Points on a hilly landscape, in no order, each with its height.
From any point a ball rolls to the lowest of the 2 points nearest to it. It stops when none of these is lower. Distance is the straight distance between rows; heights are no part of it.
Z_772 height 527: [-10.8 -23.0  -3.0   5.2  -2.6 -25.5  -0.2  -9.8   8.9   2.0  25.8 -13.6
  -0.7  11.7 -11.4 -15.3 -12.3 -15.5 -18.2  28.0  28.2  13.8 -21.7]
Z_873 height 298: [ 17.3  -0.4  19.1  19.8  33.1  -3.3  23.0  22.7 -21.6  -4.7   6.3 -30.6
 -13.2  -6.4   9.7 -31.1 -18.2 -13.1  11.6 -55.4 -13.1  -9.1   6.6]
Z_834 height 383: [  1.3   9.1   7.7   5.4  32.3  -6.3  10.4  -2.3   0.6 -34.7   8.3 -25.4
  -7.1   7.2 -38.4 -14.0   3.6   3.7  -2.3 -68.8  -4.6  12.7 -16.3]
Z_242 height 319: [ 10.2 -10.3 -11.9 -21.9 -22.0  29.4 -11.8 -24.6  22.0  49.0  -5.7   4.6
 -21.6  23.7 -24.0  -3.3  11.6   8.0 -16.3 -12.6 -50.2  -3.9 -19.0]
Z_449 height 626: [-25.1   1.4 -12.5 -23.7 -12.4  12.2  33.0 -46.6 -10.8  22.7  -3.2  -0.2
 -12.2  38.0  -0.3 -41.5  -4.3   8.7 -23.0  11.7 -23.4  -1.3 -19.6]
Z_937 height 261: [ 13.4  41.1  23.0 -46.6 -38.0  23.5 -28.3  16.7  21.0   8.0 -24.8   6.1
  16.5   7.1  -2.1  18.3  14.3 -27.4  14.1 -24.1  -2.3   1.3  -7.9]
Z_900 height 235: [ 25.5  31.8   6.1 -52.6 -21.1  -2.1 -35.0   1.5  57.7  20.8 -22.2  -0.1
  11.7  18.1   9.0   1.5  13.5 -14.7  17.4 -22.7 -18.2  10.4   5.1]
Z_578 height 431: [-18.3  20.3   9.1  -1.5 -27.1   5.1 -31.9  -8.6  -5.8  -2.7 -13.6  37.4
  11.1 -30.9 -18.4  34.5   3.7  -8.8  30.1  -4.4  -3.3   6.3  20.8]
Z_115 height 405: [ 14.1   2.2   2.1  26.6 -14.0  -4.7 -31.3   5.2  45.5  16.1   0.2  21.5
  -3.4 -12.3 -28.3  -3.0  13.4  31.7  34.7   6.3  13.7  -7.7  -0.5]
Z_800 height 375: [-27.4   2.8 -10.8   6.6  -3.3 -13.4  -7.7 -14.9   3.1   0.4 -13.6 -22.5
 -23.7  -9.6 -11.8  -9.8   7.8  -1.3   9.9 -18.3 -73.3  12.9 -15.8]
Z_36 height 732: [  1.5 -21.9   2.1  31.8  28.2   8.0  15.5  11.8  16.5   1.7  12.8  17.4
   2.6  -5.6  21.7 -21.2   2.5  38.9 -22.2  12.1  28.7  -6.7  13.8]
Z_817 height 199: [-14.7   7.6  28.1  -3.6 -10.4   9.7 -31.3  15.4  29.2 -23.5 -19.3  36.7
  32.6 -13.9  21.2  28.2  27.3 -19.8   4.3  13.4  41.7  -6.6  26.1]
Z_138 height 258: [ 19.4  13.0  30.5   2.6  -5.9  -3.2 -36.9  19.0  25.5   2.8 -16.1  34.0
  22.3 -29.8   5.5  10.6   5.3  -0.8  27.8   7.0  44.6  -4.1  15.4]
Z_349 height 327: [  3.9  17.0  11.8 -29.2 -26.3  -1.0  21.7  14.8 -18.5   6.3 -20.9   1.8
  13.6  12.5   8.7  14.8  18.0 -46.2  19.6  -1.7  18.8 -17.5  26.3]
Z_840 height 328: [ -6.4   9.8 -34.3 -34.5 -36.1   2.3  -6.7  -7.7 -26.9  13.4 -15.3   7.9
   8.6   0.2  16.3  11.8  11.8 -10.5 -16.2  53.8 -47.5   5.5  -6.0]
Z_516 height 105: [  0.3  12.5  22.4 -12.1 -22.0  18.3 -21.8  19.7  28.6  14.7 -24.3  28.4
  35.2   3.7  32.9  25.0  29.2 -28.3 -12.6  17.8  -0.6  -7.0  21.6]
Z_864 height 723: [ -3.3 -41.6 -13.5  43.7  23.4   9.4   7.3   2.1   0.6  19.1   7.4  30.0
 -14.1 -35.6  -5.2  21.0 -10.6  23.2   2.5   7.7   6.0 -18.8  40.7]
Z_779 height 229: [ 11.8  10.5  -2.6 -33.1 -13.8  13.3  -5.7  -8.0  -6.6 -10.6 -23.5  12.8
  11.2  18.0  12.3  28.6   4.5 -34.2 -14.8  -2.0 -18.7   1.6   6.0]
Z_505 height 331: [ 37.7 -11.2  26.0  11.8  22.9   0.3  -1.1  29.7   6.8   6.2  -0.6 -17.6
 -12.9 -10.5  -9.9 -14.6 -18.7 -11.7  12.3 -51.5  12.8 -14.6   3.3]
Z_92 height 288: [ 30.3  38.4   6.4 -45.5 -24.1   4.8  -1.5  24.1  15.2 -10.8 -28.9   4.5
  21.5   8.8  11.7  25.2  26.7 -38.6  24.8   4.8  20.1  -7.2   8.3]
Z_628 height 430: [ 40.7   6.9  14.5  -4.2  16.5  -4.4   4.9   5.6   1.7   3.4  20.7 -21.8
   6.6  26.8   5.7  -2.9  -3.4 -15.8 -16.8 -20.4  -7.0  21.0  13.2]
Z_435 height 563: [-18.8  15.8  17.0  -7.7  -0.3  -0.1   2.7  13.2  14.3 -15.6 -21.0   6.5
   8.5   9.0  28.5 -29.5   8.2 -15.3  13.3 -10.8  -2.8   1.9  11.3]
Z_635 height 299: [-21.7  -3.9  22.7  22.1  13.8 -20.9  17.1  11.5 -13.3   7.6  20.5 -32.6
 -15.7  -9.4  -6.4 -54.1 -19.7   7.3   4.6 -16.0   3.8   6.0 -20.7]
Z_886 height 783: [  5.9 -14.8 -14.5  27.1  23.0 -35.2 -16.1  31.9  25.9 -35.0   9.9 -30.7
   9.7  -6.8  10.4   1.0  11.3   3.2   8.9  13.8   8.8   5.1 -14.1]
Z_666 height 440: [-15.8  -6.4  17.5  15.1 -27.8  -6.5   7.0  19.4 -21.0  12.9  19.6 -23.9
  -2.9  -1.0 -16.8  10.4   1.2 -35.7  19.5  -0.6  32.1 -18.9   2.9]
Z_347 height 410: [  0.7  18.1  29.9   6.3 -23.3 -11.5  -7.9  15.1 -16.2  -0.6  21.9 -29.9
   7.3  -6.5 -14.6   3.7   4.1 -22.6  30.5 -32.2   5.3   3.8   1.8]
Z_378 height 605: [ -9.4 -22.0 -26.9   4.2  13.7 -17.3  21.8   2.4 -27.4 -13.6  26.3 -17.5
 -16.9 -22.6  -8.7 -11.2 -38.2  36.5  -8.2  36.1  38.7   1.7 -25.3]
Z_523 height 330: [-42.0   5.4  -3.2  26.3   3.0  -3.5  41.9 -20.6 -25.9  -6.3  14.1   9.8
 -15.1  -3.0 -11.8 -11.2  25.9  30.5  27.7   1.4   3.4  -4.2  12.4]
Z_94 height 761: [-55.5 -57.5 -19.7  -1.8 -18.9   2.8  11.6  -3.4  12.7  18.8  13.3   6.9
 -15.8 -11.8  10.2   7.5 -23.5 -11.5   0.3  47.7  39.0 -27.1  14.0]
Z_690 height 293: [  4.9  -2.1  19.9 -34.8   6.8  -3.4 -16.4 -30.2  33.6   2.0 -10.3  14.5
  -3.3  28.4 -22.9 -20.6 -32.0 -27.2 -18.8 -27.9  10.3  22.8  -5.9]
Z_297 height 392: [  9.6  18.0 -11.8  -1.5   7.3  -5.0  22.9   1.1   1.6 -19.4   6.7 -12.2
   2.3  13.0  -8.8 -31.5   8.1  34.8  24.4   9.3  44.1  -7.9 -11.8]
Z_889 height 364: [ -8.4   2.5   5.7  -0.6 -17.4  28.4   2.2   1.6 -30.9  10.1 -18.0  35.3
   3.9 -16.5  17.7  23.1 -15.7  10.0  -1.7   3.7  17.4 -21.8  15.0]
Z_783 height 695: [  4.5 -12.7 -16.0  24.3  31.7   2.5  13.2  -8.5  -8.8 -15.3  12.7  25.1
   0.1 -19.2  21.2   1.6  -3.4  37.6  -5.1   3.1  12.9  -2.2  42.9]
Z_883 height 411: [  4.0   5.9   9.2  13.1  24.9 -25.5  11.8 -17.7 -16.9 -13.9  23.1 -18.5
 -15.1  -0.1 -45.6  -2.4 -20.7  -6.3  21.0 -40.6  -8.8  23.5  -1.4]
Z_549 height 772: [ 12.7 -21.7  16.3   4.0  20.6 -19.9 -35.2  20.9  45.6 -11.9  -8.1   5.7
  19.7 -13.0  19.1   6.9 -14.9 -15.5 -38.2  21.7  30.7  17.4   3.3]
Z_282 height 397: [ 10.9  20.4  -7.5  -0.9  -2.2  -6.5  10.5 -41.1 -27.6   3.3  35.3  -4.1
   5.3  23.6 -32.0   9.8   7.6  23.0   5.3  12.6  -4.9  27.9  -5.4]
Z_483 height 621: [  9.7 -11.6 -22.4  -6.5  -2.7  -8.2   1.9   3.7  -4.2  -8.0  -4.7   2.6
 -13.4 -21.1  -3.2  -3.0 -33.0  28.4  21.7  40.2  27.4 -12.6 -22.3]
Z_478 height 524: [-15.3 -22.2  15.0   1.0 -16.9   0.2   9.9  24.5   5.4  18.7  10.0 -24.6
   1.7  15.4  29.2 -43.2 -15.2 -13.6 -35.9  25.4  25.8  -8.7 -28.8]
Z_988 height 760: [ 14.6 -36.3  12.6  13.5  14.6   0.7  -9.6   5.8  34.9  13.5   9.1  26.3
  11.6  -1.1   9.5  -7.7 -16.6   4.9 -38.0  20.3  32.4   1.3  11.3]
Z_318 height 801: [ 23.8  21.4  -4.6  -6.7  12.5 -24.9   1.3  11.3  22.0 -11.8  -2.7 -34.1
   4.7  20.1  20.7 -45.8  21.4  17.0  32.9 -14.0 -14.3  18.0  -2.6]
Z_237 height 791: [ 23.8  13.0 -18.9   0.9   9.2 -22.9  -2.6  21.1  13.7 -13.3   0.9 -41.2
   6.6  10.7  22.9 -15.4   9.8  13.3  12.5  23.3 -10.9  19.5 -18.4]
Z_801 height 404: [-14.4  20.7   6.1 -17.2 -16.2  16.2 -25.1 -19.3 -22.5 -10.5 -14.0  37.6
  16.5 -23.7  12.5  25.6  -9.4  -4.6  -3.5  19.3  15.9  17.4  12.9]
Z_542 height 215: [-13.1 -12.0   9.1  25.9  32.5 -22.5  39.5  26.3  -5.3  -8.2  16.5 -27.6
 -11.2   7.3  11.6 -45.4  -8.8  -4.8   4.4 -23.5  19.0  -0.6  11.7]
Z_234 height 423: [-39.2 -14.4   6.5  39.3  14.6  -2.7  33.3   2.5 -18.0   1.6   9.4  -2.7
 -13.1 -19.1  17.3 -17.4   5.5  10.6  10.1 -13.2  -6.6 -18.2  28.9]
Z_511 height 848: [ -9.0  18.9 -23.1  23.1   4.1 -24.0  21.0  -0.4 -22.7  -8.4  12.4 -14.1
  -7.0 -23.6 -20.2  12.0  33.2  14.4  58.6   4.5 -18.2 -11.1  20.5]
Z_692 height 509: [  4.4 -16.8  -6.8  -7.5 -10.4  12.3   3.3  -3.0  -2.9   8.5   2.8 -11.0
  18.3  30.0  20.4  31.3  11.9 -38.4 -46.8  41.6   2.1   7.3   0.6]
Z_570 height 71: [ 13.9 -25.7 -42.1  11.4  47.5   3.3   2.8   3.5   6.2 -53.1 -18.8  -0.5
 -13.0  -1.5   7.7  13.4  -5.2  26.2 -12.6  12.4   0.2 -16.5  -8.6]
Z_342 height 117: [ 30.3   6.6 -23.6   5.6  14.1  13.8  10.2  11.3 -26.5 -23.6  -2.4  -0.7
   1.3  15.6 -10.1  37.8  25.2  -0.1   7.1 -11.6  -9.3 -13.3  12.6]
Z_501 height 821: [-22.1  32.8   9.6   5.8  15.1   4.9   9.5 -14.1 -28.1 -16.3  -2.4  -5.3
  -0.2 -21.1  25.3 -24.4   7.7  45.8   3.9 -16.9 -39.4  23.6  -1.1]
Z_312 height 386: [-11.9  -0.4 -29.8  -6.5 -20.2  -8.5  16.5 -27.5 -45.0  35.6   5.2   6.4
  -1.0 -10.6  10.2   1.0   2.6   8.6 -14.9  52.0 -57.5   6.9   9.7]
Z_510 height 476: [  6.5  -8.5 -14.4  11.3 -10.6 -14.3   3.7 -31.7  -7.0  20.6  44.7 -23.3
  -4.2  27.3 -28.9   5.2   2.5   1.2 -14.6  32.7   3.6  23.8 -23.0]
Z_946 height 832: [ -6.3  28.9 -10.6  -1.7  28.4  -3.6  -3.1   1.4 -11.1 -30.6 -19.9 -17.3
 -14.5 -32.1  26.2 -27.9   6.8  37.6  36.7 -29.7 -48.8   3.1  -3.6]
Z_273 height 355: [ 31.1  -8.1  11.3  16.7  32.2   6.1  -6.9  22.1   4.7 -16.1  12.2 -19.4
  -1.6  -9.3 -33.5   2.5 -13.5  10.9  -8.6 -52.3   3.4  -1.2 -20.9]
Z_330 height 543: [  9.6   1.4   1.5  -3.8   1.6  31.2  13.8 -37.4 -26.9  17.4  24.8   8.1
   9.8  31.9 -13.1  14.7   2.0   5.7 -47.6  -9.1  -8.0  18.0  -2.1]
Z_245 height 544: [-31.5 -10.6  28.5   6.4  -2.7   2.9  -1.0   4.9  11.2   3.2 -10.2  10.0
   4.3   2.3  10.5 -26.4 -11.8 -20.0 -17.4 -16.5  21.5  -8.8   7.4]
Z_967 height 250: [  1.2 -10.1   8.9  -8.0  19.3 -10.1  -7.0 -11.0  37.4 -17.4   5.6  11.9
   2.3  25.1 -36.2  -9.2 -15.0 -17.2 -16.9 -15.0  40.1  11.9  -3.3]
Z_52 height 376: [ 12.3  22.1  11.4 -16.3 -18.0   6.4 -26.7 -10.3  15.6  14.7  -0.5  26.4
  -1.5 -12.6 -24.0  -9.9 -11.3  28.8  38.6 -11.6  15.6  12.3  -8.2]
Z_621 height 777: [ 16.4  -7.7  -4.1  13.9  12.1 -19.7 -42.3  25.6  28.7 -29.5 -18.3  -1.4
   9.2 -25.7  20.3  10.9  -7.4  -9.9   0.7  25.0   4.9  15.6  -7.0]
Z_593 height 390: [ 48.4  19.5  -2.1 -31.5  15.0 -14.3  -2.6   0.3   3.4 -23.5  -7.3 -10.5
   3.1  15.9   9.5   8.4   0.2 -30.5  17.9 -25.4  -9.7  18.6  22.8]
Z_71 height 517: [-21.8 -20.9  27.2  34.9  -6.4  -2.4 -10.8  35.0  33.3  14.3  10.2  -7.2
   2.6  -1.5   0.9 -16.6   6.4   0.0  -5.9 -17.4  29.5 -20.0  -2.6]
Z_272 height 627: [  0.4   4.9  -1.3  34.3  39.9   7.1  -4.5   9.7   2.3 -41.1  18.0  -3.9
  12.6  -9.8   3.9   0.1  23.1  39.6  -2.7 -31.5   5.4  12.0   6.9]
Z_180 height 91: [ 13.5 -14.6  -6.0   6.0 -16.8   8.6 -21.1  14.9  23.1   5.2 -14.1  17.9
   1.5  -0.9  -3.6  33.6   6.5   7.6   3.0  30.3  10.2 -19.1  -5.8]
Z_37 height 797: [-25.1  -0.2   8.1  23.9 -20.5  11.3   9.3   9.1 -20.9  25.3   4.0 -14.9
  -6.9 -11.5  20.2 -25.5   4.4  23.0 -10.1  22.5 -17.1 -14.0 -15.2]
Z_519 height 227: [ 50.2   6.4  -6.7   5.3  35.5  -6.5  -3.2   7.6   7.2  -2.1  15.8 -41.8
 -10.3  -1.4   2.4  -3.2 -13.6  34.2 -11.7 -17.9 -28.7  19.6 -16.9]
Z_491 height 659: [ 22.4   8.7   5.0  16.9  39.2   7.1  14.3  -1.2 -15.4 -23.9  14.2  11.2
  14.1  -5.5   9.5  -1.0   4.7  19.1 -14.3 -24.3  19.7  10.5  28.4]
Z_951 height 377: [ 17.2   3.1 -25.5  -9.9  -5.7  -0.3  11.0   1.1  -8.4   7.4 -14.6   4.1
 -14.1  -2.3   3.0   0.7  -4.4  17.1  19.8   4.7 -38.0  -8.9   7.4]
Z_306 height 554: [-39.8 -12.2  33.1  11.0 -27.4  -4.0  -2.7   5.7   8.5  34.4   5.6 -10.2
   0.7   7.2  18.7 -41.8   2.2 -28.3 -18.2  11.9   9.9  -7.3  -6.0]
Z_611 height 351: [ 18.1   5.6 -27.5 -14.6  -1.7  26.2   8.4 -17.1   0.4  29.2 -22.9   4.5
 -27.0   1.7 -13.1   3.1   0.9  33.8   2.9 -21.5 -62.3 -16.4 -11.5]
Z_665 height 311: [-21.2  -4.9  -4.2   4.6  19.4  -2.9  27.7  -5.9   2.3 -23.9   8.8   2.1
  -6.4  10.0  -7.7 -43.3  -6.7  43.0  -6.0  -7.3  24.4   0.7 -22.5]
Z_837 height 469: [-28.6  -5.2   9.7  33.9  22.7  -0.6  13.7   5.1   1.6  -4.5  -9.3   6.7
 -22.9 -20.5 -23.6 -19.5   8.4  -0.2  22.2 -46.5 -12.0 -23.1  13.3]
Z_528 height 152: [ 24.0   2.9 -10.3 -28.6 -17.0  17.2 -33.6  -9.1  37.7   5.5 -32.5  41.5
  12.7  11.3 -15.1  38.6   8.6   7.1   0.0  12.9  -9.7  -5.3  -3.2]
Z_851 height 347: [-32.9  -3.9  14.9  28.4   2.1 -14.2   3.9  -1.9 -16.7   0.9  15.4 -38.4
 -16.3 -17.7 -13.4 -20.3   5.4   5.4  -1.0 -17.4 -36.2   7.3 -27.1]
Z_714 height 285: [ -3.1  15.0  10.4 -14.8 -41.6  32.6 -17.5  16.5  13.8  20.8 -15.4  -0.9
   4.3  14.4 -13.0  17.5  19.0 -12.6   0.1 -20.7 -10.6 -23.8 -21.8]
Z_994 height 486: [-24.4 -22.0  13.0  -5.1 -11.4  12.2  33.1  13.1 -28.2  21.2   1.9 -15.0
  -1.8  21.4  39.3 -19.8  -9.8 -33.0 -45.6  14.6  14.4 -12.3   1.9]
Z_636 height 300: [ 32.6   1.4  14.5   5.1   2.7   0.1 -14.1  17.0  10.1  12.4  -0.8  14.0
   2.4 -26.8   5.3  -3.3 -23.7   5.7  16.6   9.2  24.2  -4.4  14.9]
Z_461 height 481: [ 41.9   1.9   2.6 -16.8  11.0  18.9  11.7  -7.8 -10.0  12.3  22.0 -24.1
  10.3  38.2   4.7  22.0   2.4 -11.9 -52.8 -13.8 -12.3  19.0  -6.0]
Z_891 height 326: [  5.5  18.4  11.8 -38.6  -3.2 -10.5 -24.5 -48.3   3.2   2.9  -0.2  15.7
  -3.2   2.9 -22.5  -6.2 -35.4  -8.2  -5.1 -25.3 -17.6  42.8   2.7]
Z_278 height 352: [  1.0  30.2   9.1 -31.6 -26.0   0.6 -18.0 -31.6 -11.8  18.3 -12.3  17.3
 -10.5  -9.0 -20.9  -7.0 -21.2  -2.0  28.4 -17.4 -15.8  22.4   0.4]
Z_117 height 839: [ -2.4  12.0 -22.1  22.2  23.9  -5.6   8.8   6.7  -8.8 -33.8 -16.9  -5.6
 -11.1 -33.8  -6.3  -2.7  19.8  26.4  44.8 -12.8 -21.6 -14.8  -9.4]
Z_208 height 595: [ -5.1 -37.9   2.8   9.2   3.8  15.7   4.6  -1.1 -11.1  -1.2  26.0  12.9
   8.3  -8.1   4.8  52.2 -10.9 -15.5 -37.0  17.7  44.7  -2.6  23.7]
Z_337 height 438: [-19.9  -5.7   9.5   9.9   9.9 -43.1   1.0 -22.1 -11.7 -14.9  19.5   0.7
  -8.2  -7.7 -37.3  -4.0 -19.6 -38.1  19.8 -15.2  13.3  18.0  15.0]
Z_555 height 634: [ -8.4  -0.4  -8.4 -15.2 -22.2  -3.1   8.7 -19.7  -9.4  13.7 -13.5  27.0
 -11.4   5.0   8.2 -16.4 -25.7  10.3  15.3  33.6  17.0  -5.2  -8.5]
Z_774 height 294: [ -3.5 -17.4  38.1  -8.4  29.2  -5.6 -25.0   8.0  52.7 -21.5  -9.7  26.4
  20.8   6.5 -28.3   3.1  -8.7 -32.6 -14.6 -32.5  49.4  -2.8  -1.7]
Z_872 height 809: [-29.5  19.0   4.6  14.9  -7.6  -3.0   3.2   5.7 -27.1   7.6  -4.3 -12.1
  -5.1 -42.4  31.5 -21.1   3.5  27.6   9.5   8.4 -55.7   6.8 -11.3]
Z_913 height 369: [  7.8  32.8   4.3 -36.6 -32.9   5.3  -5.8  -9.5 -20.4   4.8  -3.0 -12.6
 -10.0   5.8 -20.9   2.2  -5.1   2.0  35.4 -19.4 -12.2  -1.2 -26.3]
Z_268 height 786: [-48.8  -8.9  -5.3   8.4 -39.0   3.2   9.0  -6.4 -26.1  27.9   3.6 -13.6
  -7.3  -4.4   0.6  -9.1   5.0 -10.5  -3.9  34.9  -9.5 -17.3 -24.3]
Z_470 height 387: [ 12.5  15.8  -4.9 -19.7 -14.0  -7.5  36.7  12.7 -36.2   2.8   4.5 -14.9
  12.7  34.0  25.8  17.2  26.2 -43.2   2.9  14.1  -1.6  -1.6  23.7]
Z_35 height 181: [  0.2  -6.3   4.0 -18.1 -26.5  17.5  -9.6   4.5   2.6  19.7 -32.0  34.3
   8.1   4.6  19.9  23.7   3.1 -38.0 -18.4  23.0 -12.6 -15.6  21.9]
Z_399 height 592: [ -8.3   2.2  -6.0  -4.1   9.8  19.5  27.8 -57.8 -33.3  29.5  20.3  -9.3
  -9.2  25.4 -16.6 -19.2  -3.4  15.7 -38.1 -11.4 -27.9  12.5 -17.9]
Z_101 height 742: [-20.0 -45.2 -22.7  22.2 -11.3   4.1  13.3   2.1   7.1  26.5  13.8  18.3
 -11.8 -22.0  12.7  18.2  -6.7   9.4   6.3  38.8  17.7 -24.9  39.6]
Z_162 height 775: [-54.8 -44.0 -23.3  10.2 -20.8   4.0  13.6  -8.8  -4.9  19.3  10.0 -10.3
 -29.9 -13.6  -0.4 -14.2 -12.5   1.2 -11.9  34.0  15.2 -25.7 -20.4]
Z_426 height 388: [  9.4  38.1  12.1 -14.7 -17.1 -20.6 -15.4   6.5  -8.3  -9.1  13.7 -38.7
   2.1   1.5 -19.5   5.2  -1.0  -3.8  30.5 -16.5  -3.8  17.3 -31.5]
Z_471 height 582: [-45.0   5.5  -0.8  15.4   9.9  -9.4  -8.0  10.9  16.0 -39.4 -25.1   6.3
   5.3 -16.4  24.4 -13.1  20.7  16.2  12.9  -0.3  -3.9  -2.0   2.3]
Z_354 height 391: [-30.7  10.4 -23.9  -7.9 -22.7 -16.0 -18.0 -21.7  -8.5   9.3  -6.9  -3.3
 -11.0 -13.3 -35.7  13.5  11.1 -10.1  18.5   8.8 -70.6  10.9 -17.7]
Z_213 height 492: [-22.0  -5.1  22.2  34.0  10.0  -1.1  -6.7  21.5  23.7 -16.7   2.9  -2.7
  -0.4  -6.6 -24.3 -14.8  13.7  -0.9  20.2 -39.2  25.3 -22.2   9.6]
Z_476 height 370: [ 38.0  17.5  -9.4 -31.5  28.1 -11.9  -2.9  16.5   9.2 -52.2 -35.7  -7.9
  12.1  15.4  27.1   9.2  10.1 -37.5  21.1 -27.7  14.1  -4.6  10.2]
Z_258 height 6: [ 32.8   6.8 -15.6  15.1 -10.0  12.9 -17.2  22.3   5.0  -0.4  -6.5  13.0
  11.2  -5.6 -11.0  59.5  23.2  11.1   8.4   2.1 -13.8 -15.5   6.0]
Z_456 height 308: [  4.5  19.5  -4.9   2.2   5.3  11.6  -4.1 -30.3  -5.4   3.7  20.6  12.0
  -3.9  -0.9 -33.4  13.9   7.7  35.2   6.1 -20.9 -22.7  17.9   2.9]
Z_818 height 571: [-10.3 -33.3 -20.4   6.5  13.9 -25.0  35.4 -15.7 -17.5   6.5  38.5 -17.5
 -13.0   7.0  -9.0 -14.7 -25.3   4.7 -20.6  37.5  38.0   1.0  -3.1]
Z_212 height 153: [ 40.8 -14.9 -25.7  17.3  35.3  -7.0   0.5   9.9  15.4 -16.6   8.6 -11.6
  -1.6   3.9  -0.2   8.0 -13.1  28.2 -25.8  12.2   2.5   8.1 -15.3]
Z_975 height 473: [ 19.5  -9.3  -8.1 -16.5   5.3 -14.8   6.7   7.8  -2.2 -25.5  -2.4 -26.6
   6.0  16.9  19.0  24.6  -3.8 -37.5 -29.5  28.8  10.7  15.0 -11.5]
Z_907 height 353: [ 11.3 -10.4 -19.2  -6.9  40.5  -3.7  -4.6  15.1  14.1 -64.7 -23.9   4.0
   3.3   5.0   6.3  15.7   3.1 -23.1  -2.3 -22.4  19.6 -14.9  11.5]
Z_589 height 196: [ 10.3  18.6   5.3 -35.9 -15.8  19.2 -40.4 -17.6  58.3   4.1 -15.7  20.4
   6.1  25.1 -19.9  13.3  11.7   9.0   1.2 -20.1  -6.1   3.5  -8.9]
Z_839 height 325: [ -1.5 -22.1  17.5   1.7  37.1  -9.6  -4.4  16.4  19.8 -36.6 -14.8  20.4
   7.6  -6.7 -10.8   8.8  -5.7 -32.9  -3.0 -31.2  53.1 -19.0  24.0]
Z_878 height 320: [ -0.4  12.5  20.0  -0.6 -40.8  33.7   5.9  17.3 -25.3  26.9  -2.2  11.6
   5.6   4.9  -2.0  16.1   6.8  -6.1  -3.2  -2.3   9.3 -26.3  -7.6]
Z_874 height 340: [ 23.3  -8.1  10.3  25.2  -2.6 -17.3  -4.7  10.2 -13.0  38.0  10.5  -2.2
 -12.4 -25.3  12.6 -13.7 -35.3   4.1  11.6  14.9 -15.3   5.0  11.8]
Z_648 height 600: [-12.2   2.1   1.8  28.2  22.2  10.0 -23.4  21.9  21.0 -37.5 -11.7   5.0
  14.7 -19.3  23.8  14.7  27.7  25.5 -11.0  -2.8  -4.4  -0.7   1.1]
Z_290 height 441: [  2.6   3.3  -0.5   1.0   4.3 -25.6  21.3  17.7 -28.2 -20.4  17.1 -29.5
   7.2  12.8  18.9  11.2   6.2 -37.6   4.6  10.4   8.9   3.4   6.3]
Z_189 height 420: [ 14.4   0.3 -33.5   4.4   7.5 -10.7  23.2 -21.6 -20.8  29.9  11.1   0.4
  -9.7   2.2  -6.5   3.2   1.6  19.9  10.0  30.3 -47.8   9.1   9.3]
Z_123 height 282: [ 15.8  -9.9   3.3 -11.3   1.6  28.2  -5.7  -3.7  32.4  20.4 -20.2   7.9
 -11.7  27.8 -13.6  -6.0  -6.1   1.1 -28.0 -23.7 -13.8 -15.3 -14.7]
Z_466 height 649: [-10.0   2.1  -4.2 -27.3 -27.9  17.0  -0.8 -35.9   3.0  32.2  -5.5  19.9
   3.1  22.1   4.0 -28.2  -7.1   1.9 -17.1  23.8  -1.8   9.2 -16.5]
Z_151 height 245: [ 14.6   0.5  18.7 -21.2   7.2  28.4 -25.8   5.9  39.2   2.4 -22.5  19.4
   9.1  17.3  -7.4  -6.7  -4.3   9.4 -16.1 -20.1  28.2 -11.3 -16.7]
Z_758 height 279: [  1.2  22.5 -17.4 -33.6 -27.3  25.8  -7.0 -12.9 -10.6  18.3 -11.6   5.5
  14.7  17.2   2.6  15.2  16.6   3.0 -12.7   5.3 -47.3   7.9  -9.6]
Z_8 height 553: [  7.1 -18.7  -7.2 -10.6 -22.5  13.8  -7.3  -7.2 -17.2  11.2  14.1  13.6
  14.3  -2.9  17.0  50.4 -14.3 -22.5 -46.4  48.7  30.8   7.2  -6.5]
Z_23 height 226: [-20.7  -5.2 -14.0  17.9   8.3  -1.0  15.0 -23.8 -10.4 -11.7   3.2   4.6
 -14.3  -4.1 -24.7  -3.7   6.0  34.4   1.7   2.9 -10.0   2.1 -19.4]
Z_40 height 416: [-32.7  18.3  -0.9  -1.9 -28.6  -9.7 -11.9 -17.3 -24.4  -5.2   5.6  11.7
   2.3 -11.7 -24.7  23.7  18.0 -14.2  20.8  -1.4 -25.3  10.9   2.1]
Z_726 height 432: [-28.4 -24.4   5.1  -3.8 -32.4  11.0  19.3   3.8 -32.9  48.0   1.8   4.7
  -0.3  -4.3  51.3  -5.2 -10.7 -34.0 -18.4  40.2   8.8  -7.2  26.2]
Z_989 height 160: [ 18.9   3.2 -42.9   6.7  31.5   5.8  15.1   1.2 -13.4 -48.0  -5.5  -5.3
   2.6  12.8  12.1  19.2  23.1  32.4  11.9   4.6 -18.6 -13.9  -3.2]
Z_429 height 379: [ 13.6 -12.2   6.7  -1.2 -24.5  -9.3   5.1   5.8 -26.5  51.6   2.7   4.0
  -1.6  -9.6  26.2 -10.3 -28.0 -20.3 -13.8  39.7  -9.1   4.1   9.5]

Call two points neighbours if one is among the 2 nearest of the other. Go from one point of each pair to the other, from neighbour to neighbour, staying as low as possible. Name the highest point that can't be avoided.
Z_516 and Z_967: Z_189
Z_967 and Z_570: Z_115
Z_570 and Z_258: Z_989

Where does a ball stop that starts at each point below?
Z_886: Z_245
Z_872: Z_245
Z_461: Z_967
Z_189: Z_258
Z_555: Z_23
